Each row is a point on a landscape with many valleys, with its height.
A ball rolls from a point to the lowest of its 2 nearest points, and stops where none of them is lower. Distance is the straight distance between rows; heights are no part of it.
duvap height 30.5: [107 126  89 126 107 189 123 151 165 109 119 128 144 195 131 132 143 210
 169 155 117 126 111 157 130 134 142 126  99 120 173 106 174 120 136 176
 118 101 140 150 135  93 137 160 125  72  45 110 147  89 126 126 127 133
 117 127 105 143 106 142  96]
likul height 71.6: [134 131 203 138 140 103 154 159 131 112 134  98 112 102 117 118 125 115
 123  87 132 125 137 158 110 108 171 126 145 174 171 155 133 105 149  89
 135  85 112  53 102 159 118  81 157 163 185  85  87 158 154 177  56 140
 153 117 149 102 112 177  82]
lalov height 29.4: [144 108 114 110 132 100 101  97 122 204 113 162  73 108 100  93 125 149
 129  65 141 131 188 137 135 127 109 109 148 117 141 136 137 140 117 152
 125 165 137 173 152 142 132 120 139 184 129 145 104 139 114 111 140 112
 108  98 106 133 173 121 147]
Pilut height 66.2: [108 134 172 194 109 121 133 183 134  89 128  59  98 167 107 119 144 118
  92 122 137 136  95 171 159 151 164 130 152 130 108 103 131 142 140 149
 121 154 136 121  59 145  79 162  71 100 131  71 144 175  89 155 170 104
 107 187 132 154 104 152 172]
luzi height 32.5: [162 142  78 124 116 166 159 173 168  17 162 145 149 101 125 181 163 176
 150 135 131 100 127  99  72 135  86 170 119  88 163 123 110 125 195 153
 110  80 100 137  86 119 168 158 113  84  72 139 141  74 106 136 101 129
 183 126 108 165  99 101 130]
sagi height 31.1: [146 194 111 122 117 137  93 197 114 105 147  80 157 145 145 165 138 131
 113 136 144 145  97 123 158 110 118 175 151 138  82 148 134  90 109 144
 112  96 153 128 121 141 112 156  73  75 124  98 133 140 124 136  88 171
 123 127 101 140  57 137 106]
Leb height 41.3: [153 135 135  61 196 116 151  75  77 142  79 160 115 106 158  57 134  81
 115 154 121 124 159  98 119 104 153  67 100 137 103 143 140 141  84  41
 153 156 180 111 180 131 168 110 201 174 114 144 150  84 146 103 147 201
 172 101 126 121 165 176 141]
debef height 62.0: [155 131  70 112 129 154 115  75  92 157 137 148 128 148 136 169 136 164
 138 185 123 129 117 102 105 159  94 135 104 110 142 111 146 124 140 160
 114 135 120 148 188 133 140  83 110 116 106 173 108 101 120 105 129 148
 124  84 115 116 171 123 136]
lup height 35.6: [165 134 118 144  97 125 150 218 174  45 189 133 115 109  88 193 178 196
 145 109 122 115 124 133  64 135 135 163 155 125 176 108 119 139 190 179
  84 100  94 105  54 140 134 133  74 115 128 106 146 117  93 103 102 112
 142 135 124 155  93  89 148]
Befe height 51.4: [ 78 175 166 162 152 108 165 151 120 109 159  88 136 170 136  88 122 102
 113 157 147 145  87 123 125 152 125 173 133 144 130 139 110 109  79  85
 129  91 105  66 127 145 101 126 157 107 147 101 136  97 137 129 138 133
 129 188 114 134 111 145  74]
bame height 65.2: [114  97 127 172 115 140 108 142  98 101 149 111  94 163 111 142 129  86
  82 111 110 164 102 176 148 159 170  91 129 122  92  94 132 148 147 178
 104 168 139 158 105 118 122 136  57 153 118 102 156 165  89 143 160 109
  90 149 157 106 126 129 185]
marat height 14.8: [185 103  79 106 145 173 194  63 108 161  91 203 106 121 182 174 118 171
 125 104 151 147 160 117 165 175 109  93 136  79 122 113 137 128 176 169
 118 160 173 204 112 124 134 177 141 105 121 132  94 109 112 151 155  65
 134 117 123 131 146 104 148]
Gage height 53.2: [ 57 138 190 187 126 115 150 171 129 130 131  58 122 168 123  97 123 145
 134 138 146 140 119 150  98 123 154 190 138 146 167 111 107 149 111 133
 130 116  98  89  82 135 125  96 161 120 144 132 147  99 168  92 130  89
 120 192 126 131 108 120 135]
loga height 73.6: [ 88 186 209 145 132 102  93 190 115  73 221  58 155 127 129 175  85  62
 113 108 135 145  84 161 161 129 120 140 144 116 155 181 183 113 138 102
 109  35 141  69  77 179  68 129  94 136 163  94 132 139 142 149  85 111
 154 134 130 120  88 123  94]
pemob height 15.9: [143 129 156 170 132 172 134 110 100 166 153 110 170 162 173 197 102 120
 121 170 120 159 113 131 104 168 141 137 102 125  84 129 101 140 118 179
 115 117  70 146 121 121 111  95 115 109 123 204 131 177 137 105 107  74
  68 148 138  94  90  97 148]
Lub height 37.2: [133 115 118 104 146 103  74 130 145 123 143 131 149 116 131 165 162  94
  77 107  93 104 138 133 171 128 122 148 127 113  96 160 126 140 120 130
  80 129 128 177 174 150  87 141  76 192 129 111 122 155 122  93 100 114
 100  97 157 149  99 104 102]
mik height 55.8: [108 117 156 178 153 155 164 175 137 110 162 123 122 117  93 144 159 125
 164 162  93 127  88 164 105 159 157 177 105 133 174 106 106  89 125 139
 136  72  76  89 104 110 151 141 148  90 133 110 151  82 161 116 125 110
 153 143 115 101  82 123 162]
zuki height 28.4: [136 126 165 169  76 124 144 120  88 180 130 145 155 114 123 119 117 130
 126 114 158 149 129  80 113 125 122 134 170 157  98 118  62 136 110 142
 136 208 102 119 119 101 105 118 130 110 161 185 159 153 150 176 158 101
 117 154 168 111 142 116 151]
ruke height 63.0: [150  91  71 118 136 143  69  78 100 137 146 152 126 144 121 173 150 121
  95 144 104 138 116 124 138 122 109  75 114 101 124 105 152 112 126 172
  99 168 144 170 188 120 136 119  61 152 115 134 124 125 115  97 141 150
 110  68 153 100 180 101 146]
nif height 25.3: [160 151  92 119 146 164 152 100 130  96 116 141 135 114 139 178 131 180
 157 173 121 119 130  98  95 188 104 153 105  84 108 147 112  95 172 169
 116 126 100 173 120 123 139 153 159  92 111 170  94 166 126 105 114 120
 118 132 128 138  91  88 148]
nimip height 73.0: [110 126  98 105 128 102  90 138 123  51 141  70 145 121 153 147  94  90
  90 131 154  96 126 111 146 115 122 102  96 143 109 128 117 153 153 117
 112 126 146 116 134 150 126  98  66 189 136 124 137 121  85  84 116 181
  90 123 154 133 173 118 109]
Vana height 5.1: [136 113 151 144  89  89  86 121 105 225 100 150  86  94 100  34 164 166
 150  89 132 112 173 125 126 100 110 160 163 151 164 133 141 128  91 137
 165 156 103 140 141  72 161 115 166 118 116 117 119 156 150 177 127 115
 119 132 109 107 147 168 138]
gur height 47.2: [127 145 135 125 114  64 139  88 153 125 159 129 121  88 105 112 129 123
 136 106 124  78 150  85  88 122  92 178 171 179 176 144 164 109 138  76
 111 134 108  51 175 107 138 101 129 140 161  78 112  98 149 179 116 171
 177 143 167 119 178 166  53]
nufo height 33.7: [116 115 186 132 108 137 145 136  73 151  87 112 144  98 130  78 109  95
 123 110 165 171 117 124 134 115 174 102 144 160  92 137  82 126 123 100
 135 173 155 134 118 124 104 127 158 136 148 156 140 168 148 172 153 134
 131 178 165 128 120 147 127]
kud height 56.8: [111 159 127 138 106  96 110 114  98 127 125  54 146 101 151 122  79  80
 131 128 149 144 138  76 118 136  83 168 118  83  64 137 109 178 124 130
 112 152  99 151 108 149 139  71 144 176 144 181 142 138 139  84 134 113
 107 176 131  90 186 118 153]
gul height 72.4: [128 169 183 135 140 104 139 166  95 120 118  96 130 129 117 149 123 103
 123 117 116 158 107 103 124 103 146 166 131 164 125 170 122  94 119  77
 126 100 126  75 128 186 105  86 139 153 206 109 113 135 144 146  58 191
 155  97 116 129 111 147  79]
gado height 36.9: [192  93 110  71 197 132 138 129 144 139  64 197 110  84 142  72 169  61
 119  98  87 162 201 105 148  33 107  64 114 142  80 155  95 142 109  61
 135  85 113 178 197 120 214 128 128 170 114 167 173  85 157 118  97 122
 141 107 108 141 134 149 156]
nimo height 72.3: [ 86 152 133 123 114 142 100 159 128  63 112  79 142 119 168 162 117 120
 115  93 136 125 117 127 151 108 122 147 136 139 127 135  91 141 142 124
 118  84 129 108 125 158 147 100 104 162 156 138 138 108 123  82  76 145
 137 122 141 125 122 125 102]
Tenub height 31.8: [132 117 138  80 168 156 129  95  71 160  97 174 165 186 170 167 132 102
 104 198 119 159 123 178 165 145 204  33 106 119  84 144 156 104  92 112
 165 121 199 126 128 144  88 139 152 115 123 129 122 156 120 109 135 131
 120  84 106 158  81 113 153]
mav height 74.0: [141  90 195 142 154  68 120  88 134 143 105 156 107 109 105 100 156  64
  84 144  86 117 116 134 105 106 157 112  62 140  84 114  84 156 104  77
 109 164  95  99 169 127 128  95 165 208 169 133 138 147 131  91 125 114
 119 159 162 136 149 122 143]
ferel height 40.5: [191 153  72 122 135 158 149 109 109 164  86 169  77 183 139 123 144 159
 112 107 149 173 131 141 174 129 145  83 147 114 115 107 106  99 102 157
 144 178 185 190 129 136 132 189  96  91 117 119 120  98  89 158 152 143
 131 128  94 161 122 144 128]
sasul height 37.7: [141 150  60 124  91 148 150 132 130 113 124  96 120 174 118  85 130 156
 148 128 163 149 115 144 130  99 107 120 137 117 184  79 113 150 147 171
 114 166 146 167 122 111 152 160 113  95  81 139 158  39 108 137 158  99
 154 178 109 145 149 154 111]
vava height 23.2: [162 113  88 101 158  99 103  58 112 191 119 164  83 139 131 101 121 174
 163 119 141 143 141 125 137 104 131  65 113 106 129 129 128 143 131 131
 117 154 150 203 190 135 167 126 144 132 112 161  91  96 113 130 143 130
 117 119 133  96 171 140 124]
zomo height 28.9: [162 126  71 100 163 197 179 127 127  81 107 160 145 122 139 159 133 171
 152 172 115 132 136 113  97 150 120 129  84 102 147 132  93 108 163 153
 144  89 119 146 121 140 181 139 147  89  85 163 129  88 100 136 113 132
 167 128  93 130  87 110 156]
kura height 34.3: [129 116 120  64 164 153 115 106 109 169  61 183 152 170 186 123 135 140
 132 156 111 145 129 155 176 100 198  35  88  94 111 110 148 121  86 130
 193 135 187 156 150 113 154 132 162 107 119 152 106 109 146  92 126 134
 139  56 109 150 117 118 161]
gog height 58.7: [153 143 115 107 123 110  96  71  52 146 145  93 143 128 135 134 108 100
 126 182 110 163 101  99 142 127 106 157 104  83  91 124 146 155  93 154
  90 162 121 188 142 155 110 111 151 127 131 171 134 109 136 123 138 112
 112 184 132  85 148 108 143]
Lotu height 41.6: [129 108  90 136  80 118 139 100 201 128 131 168 104 114  90 132 156 138
 137 103 106  86 167 102 101 126  82 152 168 161 177 114 112 117 152 131
 131 170 106 126 151  88 144 164  98 148 120 123 104 108 123 152 168 148
 145 124 131 162 169 134  95]
pinoz height 37.8: [129 133 150  81 173 118 124  92  68 124  69 133 142 107 155  66 133  82
 112 150 115 143 117 127 148 105 174  88 113 144 107 137 113 112  96  74
 151 159 180 141 143 129 140 141 189 124 135 155 119 134 147 128 137 181
 137 161 153 132 121 157 134]
Kanuz height 67.0: [ 73 163 178 179 120 137 115 193 162  49 143  67 119 143 128 143 128 130
 118 114 120 113  97 179 177 126 165 143 136 141 139 112 142 123 128 139
 145  85 138  44  58 151 105 155  79  99 164  59 135 146 128 133 116 138
 132 148 116 147  88 136 155]
pulet height 55.0: [ 96 141 135 139  80  71 123 100 151 121 153  87 144  85 136 143  87 114
 137 114 141 100 130  78 102 159  61 195 159 110 107 141 118 172 143 122
 113 147  89 118 101 129 120 103 150 153 149 157 104 162 114 130 124 109
 119 148 133 122 164 116 128]
kope height 44.4: [154 102 138 145 123  91 132  82 174 117 117 142  72 112  82 105 163 136
 146  56  82  98 140  86  84 120  97 158 181 163 179 126 119 128 141 115
  86 184  66  79 165 100 170 115 123 166 163 134 112 110 137 141 117 167
 165 131 161 123 175 139  74]
dadon height 41.2: [103 155 150 123  72 154 144 216 147 131  78 123 158 110 148  87 121 160
 160  57 148 153 126 108 156  78 139 150 142 147  82 148  36 110 102 129
 181 105 111 114 104 112 131 126 130 100 148 175 165 124 164 154  96 138
 145 125 141 129  98 137 144]
Bodat height 38.1: [139 163  78 142 116 133 129 109 106 123  83  96  80 178 132 121 139 121
  89  99 164 153 126 134 171 123 113 139 158 123 112 133 114 123 100 123
 134 186 200 166 129 148 125 172  82 125 128 112 121 122  93 129 139 191
 118 148 108 184 150 147 112]
zivi height 68.8: [ 81 154 141 104 101 141 132 227 134 123  74  62 138 137 151  65 119 155
 151  98 148 156 138 140 173  79 171 141 155 147 142 142 160 132  91 124
 180  97 177 138  99 146 134 143 135  97 111 106 147 123 162 128 143 140
 115 132  87 155 103 155 143]
Voriz height 28.5: [140 113  67  63 194 145 101 107 135 159  93 172 108 169 154 110 119 178
 166 112 126 142 149 158 159  91 147  36 105  91 121 131 157 119 147 141
 135  92 142 199 170 117 197 149 143 105  67 136  85  84 121 114 121 118
 124  99 123 100 142 122 132]
nis height 41.1: [120 152  64 101 112 144 140 113 106  96 118 127 147  99 143 117 105 130
 125 140 167 139 136 135 143 130  92 135 150 100 124  94 115 142 146 146
 115 128 168 185 112 114 151 178 137  81 113 122 161  90 113 142 185  87
 158 173 123 145 125 110 150]
pirok height 60.5: [154 183  92 114 121 123 127  37  55 151 173 113 153 154 179 175  85 151
 126 204 163 151 115 108 140 149  77 141 119  86 122  96 124 144 128 175
 119 146 157 148 148 152 138  98 115 103 107 161 130 103 115 129 141 121
 117 148  97 107 154 141 139]
zos height 73.1: [129 169 206 151 178  64 122 203 106 114 191  75 141 144 108 155 132  81
 130 129 125 155  96 142 153 111 142 152 117 140 147 181 161 100 113  74
 124  49 133  65 106 205  73  87 123 134 203  63 123 106 145 142  55 146
 164 125 112 132  85 121  92]
giror height 25.8: [113 101 110 109 119 153 126  86 101 138 175 144 165 136 141 177 125 133
 136 193 123 135 112 148 133 166 124 134 112  88 147 118 197 154 137 151
 106  98 149 162 133 110  93 124 156 114  84 139 137 124 159 126 155  57
 115 136 131 104 108 109 137]
moned height 70.7: [ 71 134 203 122 130  97  99 190 149 107 110 106 116 100 121 120 129 179
 148  67 130  82 157 154 122  94 174 128 152 171 166 118 107 126 131 121
 155  95 125  40  86 130 140 108 129 141 197  91 110 135 147 110  88 151
 147 108 127 137 129 135 124]
mufe height 70.6: [118  76 129 127  96 151  81  98 163 135  85  83 124  97 142 148  88 120
 143  37 121  89 138 109 136 162  82  86 159 115 133 153 151 141 160 114
  94 152 110 133 110 108 126  83 143 184 122 160 101 236  94 130 110 167
 102  96 156 109 176 101 100]
Dimi height 30.6: [117  94 153 116 127  79 134 112 154 183 162 188 139  95  88  86 145 118
 133 139 135  71 189 109  66 115 107 159 118 151 173 129 135 157 123 108
 153 127  83  76 178 103 126  78 176 173 130 116 133 113 142 115 139  85
 146 117 147 120 155 130 121]
meb height 32.1: [142 107 134 131 123 139 136 136 196 100 155 145 135 116  76 195 143 145
 155 145  88 111 113 176 103 192 145 148 160  83 168 122 174 156 171 188
  71 137 112 166 108 133  89 125 137 131 108 141 132 157 125 128 165  40
 130 143 154 141 101  70 159]
Dipu height 18.8: [140 110 131 123 139  91 117 109 122 201  96 181  80 108  96  11 154  96
 156 121 115 138 156 124 120 109 105 120 108 146 136 131 130 128  80  85
 171 118  88 157 185 103 162 119 184 126  99 103 134 118 168 151 143 109
 130 151 131  86 148 188 114]
tege height 50.0: [113 129 136 134  96  25  82  90 154 143 183  94 117  58  89  85 100 144
 132  81 149  54 171 109  82 120  85 155 182 157 184 130 169 149 150 109
 109 162 114  78 148 114 132  99 128 155 155  98 112 144 113 153 134 138
 137 146 158 117 199 131  81]
vavi height 35.0: [140  90 100 134 114 108 126  94 136 175 148 190 151  61 111 116 106 112
 130 125 136  74 168  76  75 116  94 128 137 146 106 118 115 131 111  92
 150 171 106 102 188  89 140 129 132 124 136 135 144 113 150 123 151 139
 132 108 162 132 193 104 129]
bok height 34.7: [155 102 142 173 101 143 139 187 213  62 186 110 125 135  73 195 179 158
 167 149  96  97  92 175  78 153 149 168 133 110 178 137 178 135 171 165
  75 100  91 130  61 108 102 134 118 107 109 110 139 134 144 119 126 113
 142 117 130 130  70 102 129]
rufu height 71.4: [104 118 121 119  91 143 103 101 160  87  93  90 118 115 148 164 107 146
 129  44 136  93 120 109 118 133  98 129 152 144 141 135  88 134 158 116
  90 136 109 110 127  99 160 108 125 180 140 152 111 154 123 122 102 182
 121 111 178 126 170 136  76]
dume height 19.9: [118 146 122 158 138 154 106 153 196  71 218 133 157 167 114 194 158 134
 124 210  90  96  94 133  95 164 119 160  95 136 168 136 158  91 156 160
 104  84 107  95 125 105 117 113  93 104 118  95 107 143 104 114 115 141
 105  78 138 112  95 123  88]
sas height 15.5: [168 111  72 103 125 102 108   9 109 211 122 168  96 130 161 182 113 200
 141  97 156 135 136 134 158 113  84  71 140  43 134 112 148 133 139 179
 128 184 156 179 138 111 147 116 155 116 117 145  86 121 109 138 140  97
 108  95 122  89 203 110 142]
Sasig height 20.6: [159 102  98 119 144 180 177  86 116 152  98 172 107 149 181 160 156 141
 107 157 129 123 153 129 149 177 135 125 120 118 112 134 109 121 152 144
 173 146 153 149 110 156 137 164 127 147 126 135  86 135 119 139 113 123
 112 100  96 146 108 137 138]
Pev height 73.8: [127 169 103  99 116  80 107 183 145 100 137  60 139 122 162  95  88 139
 108 105 199  93 157 109 139  78 109 123  93 139 123 160 119 138 155 105
 154 105 147 114 105 181 149 136  88 171 138 123 118 129  89 124 112 165
 100  76 113 148 167 136 102]
muvu height 38.3: [171  84  56 141 100 140 163  77 171 145 118 186 140  99 125 114 114 143
 127 119 141  80 178  85  89 111  72 123 150 136 126 116  69 118 114  99
 167 181 118 108 164  86 159 181 102 110 118 162 142  52 133 153 169 166
 140  95 133 165 191 102 102]
Bep height 34.9: [148 181  70 128  96 137 128 168 114 107 104 115 134 147 131 119 127 143
 122 110 162 177 126 100 154  95  90 152 152 134  93 119  86  93  92 125
 150 131 170 144 126 148 124 181  87  65 114 111 153 115 102 125 128 175
 154 161  89 198 117 120 102]
Beni height 29.2: [125  93 136 130 154 120 110  94 127 147 159 138 143 126 123 183 105 109
 126 164 103 136 115 145 115 198 140 144 149  70  86 125 196 151 156 181
  74 158 131 179 139 130  67 117 127 129 108 123 125 184 119 104 158  54
  75 140 152 107 118  79 162]
zufis height 45.7: [118 109 104 125 100 153 155 102  88 115  87 130 165 112 148 131  89  84
 142 129 129 153 127  74 120 129  93 133 109 123  88 116 103 147  99  89
 133 170 136 124 153 127 126  84 135 123 136 172 172 103 144 114 149 186
 154 130 153 120 180 113 124]
Nofum height 49.6: [102 168 136 126 128  79 146 109 151  93 165 107 138 142 105 101 120  96
 116 150 140  90 116 110 124 143 104 149 149 164 156 115 133 120 133  83
 126 120 130  64 153 116 109 149 116 104 130  79 121  97 114 150 137 143
 141 197 150 137 139 151  64]
gami height 26.9: [128 175  91 158 127 215 122 167 171  96 162  98 141 160 145 161 140 145
 145 150 143 126  71 169 143 164 121 151 119 124 157 140 146  81 132 170
 111  58 126 146  98 119 116 172 104  48  60 117 140 139 124 112 107 127
 127 146 113 117  49 138 102]
magem height 73.2: [127 124 206 146 134  58 138 118 138  86 162 143 126 120 112 118 138  60
 102 142  83 120  82 131 142 141 162 136  79 135  87 144  94 138 149  73
 109 132 100  82 134 145  93 119 140 174 176 114 113 153 122 156 106 119
 119 170 163 115 100 128 117]
nize height 72.5: [143  89 205 142 135  92 167 123 116 122 163 142 112  97 110 133 166 106
 117 136  86  99 123 167 117 131 147 146 101 168 176 137  94 113 153  88
 115 111 105  80 119 152 115 116 145 188 181 121 118 138 160 176  97 101
 152 143 132 126  99 148 138]
vulof height 22.0: [130 127 127 135 118 162 142 156  84 170 128 128 167 127 136 138 124 148
 119 144 142 141 124 115 119 109 160 149 127 153  96 111  89 114 110 163
 150 122 111 120 142 117 107 120 141 109 138 172 141 144 155 121 116 110
  89 120 132 128 110 140 135]
gela height 37.4: [162 130 104 102 138 185 163 126  76 175  65 170 142 149 173 129 109 183
 151 133 162 176 129 130 158 110 157  89 135 106 101 106 107 122  87 162
 186 153 181 167 107 116 153 143 143  76 147 148 125  90 132 133 132 130
 145  81  99 127 123 130 174]
dubet height 29.0: [116 118 150 151 157 160 157 118  79 142 123 173 174 184 133 140 121 114
 107 210 112 167 101 149 126 166 199  70 106 141  86 113 145 108 107 125
 135 145 162 122 106 135  78 163 151  83 142 124 146 154 125 121 162 126
 131 166 129 138  78  93 152]
vumev height 64.0: [108 114 105 144 102 124  74  81  72 144 148 116 102 124 108 158 114  75
 114 115 101 147 123 151 152 121 117 100 152 124 104 120 150 121 123 157
 136 166 152 144 158 109 128 109  57 146 138 102 150 172 101 135 147 164
  96 100 150 111 185 134 155]
safu height 67.8: [ 91 167 156 149  90 178 147 229 153  97 111  70 105 142 133  88 113 175
 139  91 144 143 108 180 136 112 181 120 103 163 136 137 105 120 134 162
 146  85 128 113  49 153 129 149  94  75 124 111 149 140 126 131 126 128
 132 150  92 132 105 143 167]
fuze height 52.8: [117 143 144 108  83  72 112 106 195 136 154 106 118  61  96 114  99 158
 131  84 136  55 172 123 111 140  70 151 186 122 170 137 135 151 188 140
 104 133 116 103  96 112 118 133 141 153 132 135  85 170 109 162 157  79
 139 161 125 136 148 128 117]
dus height 25.7: [136 145 133 149 139 164 162 110 115 145 135 159 156 170 157 157 128 148
 110 202 141 146 115 144 140 185 127 113 112 121 133 133 117 112 127 137
 160 121 158 129  76 135  98 177 136  81 119 136 135 156 112 143 133 106
 120 164  83 174  58 123 121]
neb height 23.5: [148 143  67 155 136 187 104 154 160  92 191 128 146 196 150 174 154 159
 113 210 109 110  79 157 121 162 148 102  65 146 150 138 130 106 132 174
 115  79 127 141 115 129 118 129  64  85  97 119 128 149  84 112  93 126
 103 119 112 116  65 119 130]
pevi height 74.6: [107 108 188 129 156  93  87  82 146 146  65 120  97 121 109  90 106 102
 131 102  89 125 127 157 121 138 156  94 113 128 118 136 110 155 130 116
 103 179 113 131 142 141 134  90 185 204 163 168 103 177 122  84 120 122
 113 152 150 117 158 118 145]
mukom height 69.8: [ 96 128 153 106 151 115  95 197 164 115  82 100 131 115 120  51 126 139
 163  80 121 137 148 158 144  67 170 113 134 166 150 149 146 114  99 113
 162  80 134 102 137 138 156 123 138 144 137 102 137 140 158 119 104 151
 139  89 120 144 100 149 143]
zuseb height 37.3: [127 118 171 140 136  94 114 136 135 152 118 120  94 161  90 129 172 160
 104 120  93 108 151 187 135 143 174 166 159 129 151 142 148 105 131 156
 124 163 133 132 106 139  91 144 107 158 160 101 107 158 133 118 119 126
 131 110 108 166 118 121 128]
Tak height 32.8: [138  92  78  81 172 156 109 134 118 141  77 167 110 114 158  85 147 126
 130  94 118 158 159 126 161  49 136  75 112 130 120 131 132 147 111 118
 154 118 150 186 176 117 200 138 124 145  93 148 155  43 133 111 106 147
 137  77 107 125 132 132 134]
Bunu height 25.6: [118 120 158 133 136  90 135 141 156 161 163 158 115  92  92  58 125  69
 133 128 121 135 156 114 115 106  98 146 112 149 138 141 146 136 101  69
 145  65  86 115 174 122 111 104 169 150 121 101 146 126 168 141 126  75
 134 150 125 101 122 149 114]
kibe height 69.9: [114  72 154 144 112 123 100 167 179 119 110 116 122  98  99 142 113 138
 136  56 120  89 141  89 111 128 136  95 154 139 108 134 193 152 173 109
 103 138  81 103  86 107 104  99 155 168 126 103 102 223 127 132 120 166
 107  71 153 109 151 129 102]
kabe height 67.9: [ 93 103 154 162 128 141  87 148 163 159  61 126  76 148  83  98 131 123
 132  92 102 132 142 133 145 123 163 109 138 142  87 113 193 134 109 130
 151 169 146 132 120 101 117 128 145 137 118  94 101 182 137 104 152 178
 106  66 121 137 170 146 134]
soni height 20.9: [105 126 118 112 140 131 151 135 107  99 224 147 160  86 106 133 110  82
 137 167 128 128 111 127 108 160 102 133 120 118 161 126 168 123 137 101
  95  54 123 125 148 139 100 126 171 116 113 123 148 101 162 138 150  90
 135 145 138  97 102 115 137]
kofeg height 33.9: [110 114 128 134 102 155 125 142 161 158  81 117 109 174 113  86 141 216
 178 125 135 135 123 151 105 106 150 153 130 120 170  84 144 140 126 186
 148 172 115 160 118  89 162 155 139  86  84 136 147  81 124 131 144 115
 136 129 104 131 143 145 130]
tete height 43.6: [114 127  68 125 119 173 143  98 102 123 104 154 176 102 140 140  68 127
 146 127 150 139 123 115 114 122 100  96 137 103 113 100 115 141 141 158
 135 139 122 152 146 106 167 119 135  92 131 159 148 113 125 118 180 123
 155 134 164 114 154  83 162]
kof height 73.9: [113 125 141 152 131 124 173 136 145  68 181 137 159 150 134 163 144  97
 103 175 113 128  90 127 122 166 135 142 102 134 130 122  92 135 134 124
 123 116 123  82 109 150 100 135 107 145 164 129 118 135  90 127 130 105
 124 166 136 130  89 103 130]
Vavak height 34.0: [146 131 150 122 133 104 115 104 158 156  91 145  66 160  91  94 135 149
 104  64 128 116 156 157 136 127 128 117 182 122 164 142 121 127 150 138
 108 200 146 159 128 140 106 170  95 159 143 120 108 154  85 139 170 126
 131 150 126 174 165 123 129]
tubi height 7.9: [169 132  64  96  95 162 115  31 114 185 120 162 133 136 174 207  84 185
 121  83 178 128 142 162 192 128  94  88 148  59 143  93 130 122 138 199
 118 159 181 178 127  94 126 141 106  85 107 119  94 113  90 149 152  51
 129  98 126 138 147  87 147]
Vis height 68.9: [ 83 100 168 156 118 105 103 130 145 188  82  94  85 101 107 104  93 112
 129  71 155 120 175  83 108 127 128 134 157 141 105 145 187 161 108  83
 159 157 121  86  94 113 125  84 154 152 134  89 120 198 147 119 140 176
  96  66 129 120 196 159 115]
mupa height 54.6: [ 79 144 179 207 132 152 160 173 142 112 190  68 130 147 125 146 150 129
 131 134 140 124  96 154 109 153 149 211 152 157 185 123 141 113 108 138
 134  90  89  67  74 111 106 141 124  71 134 110 138  99 168 122 102  64
 125 155 106 116  72 131 129]
gazaz height 21.3: [158 141 130 135 143 151 140  88  78 142 134 117 139 119 135 159 124 161
 165 185 127 163  77 128  94 174 124 119  92  86  79 132 126 100 155 149
  78 117 112 175 122 135 132 103 173  80 112 174 106 179 157 117 127  96
  88 155 140  72 115 110 166]
losun height 38.2: [135 172 110 110  75 158 157 199 105 112  99 120 164 108 122 111 133 110
 147  89 138 187 104  89 177  77 106 151 155 137  84 148  72  94  76 100
 159  94 139 165 116 139 131 150  96  81 133 157 162  95 142 175 111 162
 170 143  99 134  95 142 138]
kuv height 23.9: [140 125 112 117 159 130 107 101 177  74 172 153 142 138 100 165 185 179
 139 231  89  76 126 125  73 141 120 136  84 125 191 123 140 107 173 172
 108 107  86 109 151  99 173 123 116 131 102 148 106 109 100 116 127 135
 112  89 130 120 106 117 118]
kav height 40.6: [166 110 124  67 167 101 173 150 137 127 121 181 125  90 151  74 150  59
 100 107 113 121 171 110 162  80 131  72 121 167 122 163 100 145 132  39
 151  89 128 123 171 167 166 145 133 196 139 130 138 117 148 154 106 132
 149 114 125 151  93 148 135]
somuf height 25.5: [134 108 139 125 155 130 166 179 131 114 166 144 156  99 117 105 121  64
 139 164 129 139 103 108 108 115 106 160  71 135 119 114 103 132 113  66
 128  35  84 109 151 132 106 112 177 143 107 122 168  75 151 125 112  88
 136 121 111  92 107 138 108]
Lak height 44.3: [143 102 151 103 169  95 136  77  49 189 105 160 104  97 145  92 119  70
 115 167 152 131 155 103  93 119 138  91  83 128  84 110 149 158  88  69
 160 159 153  98 159 122 138  86 178 170 117 113 134 139 144 100 160 153
 111  99 137 110 195 172 178]
kore height 67.2: [ 72 116 164 157 112 121 114 155 125 139 116 120 116 179 103 118 121  81
 101 131 121 143 120 112 168 156 154 147 136 130  67 118 180 134 104 109
 149 158 139 121  96 138  73 150 101 133 109  68 124 174 123 130 167 164
  98 111 122 147 133 150 124]
Voga height 46.7: [116 106 133 123 156 133 158 132  92 118 117 146 136 146 149 105 113  86
  99 201 132 143 126  93 106 128 141 129  86 152  89  85 116 144  86  86
 150 140 126  83 150 131 123  97 145 154 132 123 159  88 119  86 163 167
 130 113 123 110 141 141 151]
nibar height 34.5: [137 156  91 110 142 143 119 165 155 109 150 131 146 137 139 151 178 121
 104 114 116 106 105 146 165 130 126 156 126 138 114 169 112 114 120 122
 106  91 129 168 155 160 111 180  82 140 120 141 110 116 125 120  76 120
 147 124 118 142  55 118  74]

Where does a ball stop that starts at each point below?
zufis -> dume
Voga -> pemob
ferel -> tubi

Call two points neighbours if one is among the 2 nearest of the other. Go from one point of each pair to the other, from neighbour to neighbour, staying as low as possible. Name the highest point that can't be avoided.
pemob and Vana -> lup
tubi and dume -> Voga
Vana and tubi -> lalov
soni and Vana -> Bunu
